Each row is a point on a tangle of strands that fork and nearly touch. The rows are in no order.
Two points are linked if the straight distance between their rows is under 50.2.
k751: [-11  12  -6  -2  25   1   0  -1  -2 -10  19 -17]
k115: [ -1  19  -6  55  41 -36  20 -12  24 -16  20   9]
k635: [  5 -34   6  -5 -19 -13  -3  24 -15  13  -9   1]
k451: [  3  29 -14  59  29 -37  23 -19  49 -11  11  15]
k501: [ 72 -24  -1  14 -14   0 -13  10  -5  31 -27  38]
k924: [-18  27  -8   9   9   5  33 -25  34 -40  -1 -21]
k159: [ 44  45   2  33  45  10 -32  -9  55  21   2  -9]
k494: [-42 -27   0   1   7 -30  13  27 -37 -16  28  -1]
k74: [  7  25  27 -27  49  49 -36 -39  -2  50  23 -22]
k103: [ 28  35   5  17  55  16 -23 -13  25  20  18 -15]
k2: [-17  -7   1  39  53 -40  21   4 -20 -18  47  10]
k799: [-40 -34  12 -29 -19 -10  -3   8 -44  11  10  -9]
k198: [ 43  20   1  12   0   7 -39  15  54  13 -26 -12]
k328: [-10  19  40 -38  28  50 -42 -53 -16  53  18 -26]
k406: [ 48 -17 -13  -7 -53   5   5  32 -30   8 -40  58]
k464: [ 14  -7  32  13  72 -10 -29 -20 -27  58  49   0]
k948: [ 50  -2 -10  -2 -44  14 -15  20 -49  27 -29  73]
k625: [-25  29  -9   1  -7  12  42 -31  49 -47 -14 -26]
k717: [ 78 -17  -4  19 -11   0 -15  11 -23  35 -21  62]
k839: [-23  -2   7 -22  20   8 -11  -7 -23  12  29 -18]
k478: [ -7  27  -7   2  30  15  13 -19  17 -20  12 -20]
k601: [  3  33 -24  58  11 -41  16  -2  56 -11  -1  19]
k622: [-44 -18  -3 -29 -13  -3   2  14 -32 -10  17 -17]
k620: [  3 -35  -6 -30 -70   7   7  28 -11  -5 -43   5]
k878: [ 66 -12  -7  16 -20   3 -11  19 -42  35 -19  75]
k789: [-43  18 -14 -51 -14  36   7 -10  -5 -27   6 -37]
k388: [ 33 -26 -12 -28 -72  18  -2  21   2  -5 -55  16]
k561: [ 19  35 -11  15   3   8 -22   7  51  -8 -14 -17]
k764: [-49   0 -20   9 -14 -25  45   4   2 -63   6 -10]
k185: [-18 -40  11 -36 -63  10  -1 -15 -51  13 -23   9]
k936: [ 11  19  27 -11  64  28 -31 -32  -9  49  36 -14]
k669: [  7 -37   0 -24 -59  10   2   0 -45  16 -29  28]
k707: [ 50  25   3  37  28  -3 -37  11  55  22 -10  -3]
k972: [-34   7  29 -55  -8  45 -30 -41 -24  32   3 -31]
k638: [ 40 -28  -5  -6 -51   1   1  35  10  -2 -49  21]
k862: [-47  -6  -9  -5  10 -16  41  -8 -19 -50  25 -13]
k201: [-47 -12   3   1  22 -23  56 -23 -16 -54  32 -14]
k922: [ 16  26  12   5  69  21 -16 -24   3  24  32 -11]
k666: [-21  40 -27  -8 -26  17  17  -7  47 -48 -22 -25]
k843: [ 58 -10   0  24 -24  -7 -24  30  45  10 -43  13]
k634: [ 72 -20   0  13 -20   0 -18  15  18  21 -36  24]
k259: [ -5 -30   9   6   4 -20  -4  26 -18  16  11   0]
k941: [-23  25 -16 -44 -25  37  -7   2  20 -25 -12 -37]
k579: [ 10   6  35  -1  75   9 -30 -34 -24  57  46  -4]
k670: [-41   7 -12 -34   0  16   8  -5 -15 -20  16 -26]
k502: [  3  40 -22  26  -9  -7  -3   2  59 -20 -16  -5]
k101: [ -2  41 -28  40 -12 -23   5   4  68 -16 -14  10]
k299: [-23  34 -26 -26 -29  27   0   6  34 -40 -20 -35]
k83: [-22 -17   1   8  21 -23   1  20 -24   0  27  -4]
k146: [-41  -8   5  28  20 -40  61 -24  14 -49  21  -6]
k975: [ -9 -27  -2  -5 -36 -11   3  45   0  -9 -21  -5]
k248: [-16   0   1  51  49 -46  31  -8  -3 -24  37  11]
k239: [-11 -14  15 -20   9   0 -21  -7 -25  30  15 -14]
k427: [-20  -7   2  18  42 -27  10   6 -26 -10  41   2]
k661: [-37  23  35 -55  15  59 -31 -52 -25  34  21 -30]
k917: [  1 -40  -2  -9 -58 -11  19  49 -12 -11 -38  11]
k805: [ 32 -28  -8 -10 -54   6   9  17 -37  11 -34  47]
k970: [-59 -35   2 -10   7 -31  19  24 -55 -18  40   1]
k132: [-24  12  -8  25  17 -22  41 -20  22 -38  11  -8]
k297: [ 45 -14  -3  13 -45  -4 -13  38  44  -2 -56  13]
k632: [-34 -37  18 -37 -40   5  -9 -13 -50  19  -6  -7]

Follow the links from the first point to the second, and from the first to the third. Name the last point that the two ways share.
k975 / k970 / k2 | k83
k839 / k201 / k666 | k924
k666 / k764 / k839 | k924
k661 / k464 / k103 | k936

A fork is a point with three links. Follow the links from the first point to the second and name the forks in between, in order.
k839 / k201 | k924
k635 / k970 | k83
k661 / k159 | k936

A fork is a point with three links, a tip a point with one. Leave the first point through the second and follow the links. Name the first fork or tip that comes.
k601 / k451 | k83
k862 / k201 | k924
k74 / k328 | k972
k661 / k328 | k936
k132 / k146 | k764

Name the points in between on the shortest way along the links from the first point to the second, in order.
k388 / k494 | k620, k917, k975, k635, k259, k83
k862 / k478 | k201, k146, k132, k924
k561 / k936 | k198, k707, k159, k103, k922
k839 / k941 | k751, k478, k924, k625, k666, k299
k451 / k561 | k601, k101, k502
k922 / k661 | k936, k74, k328
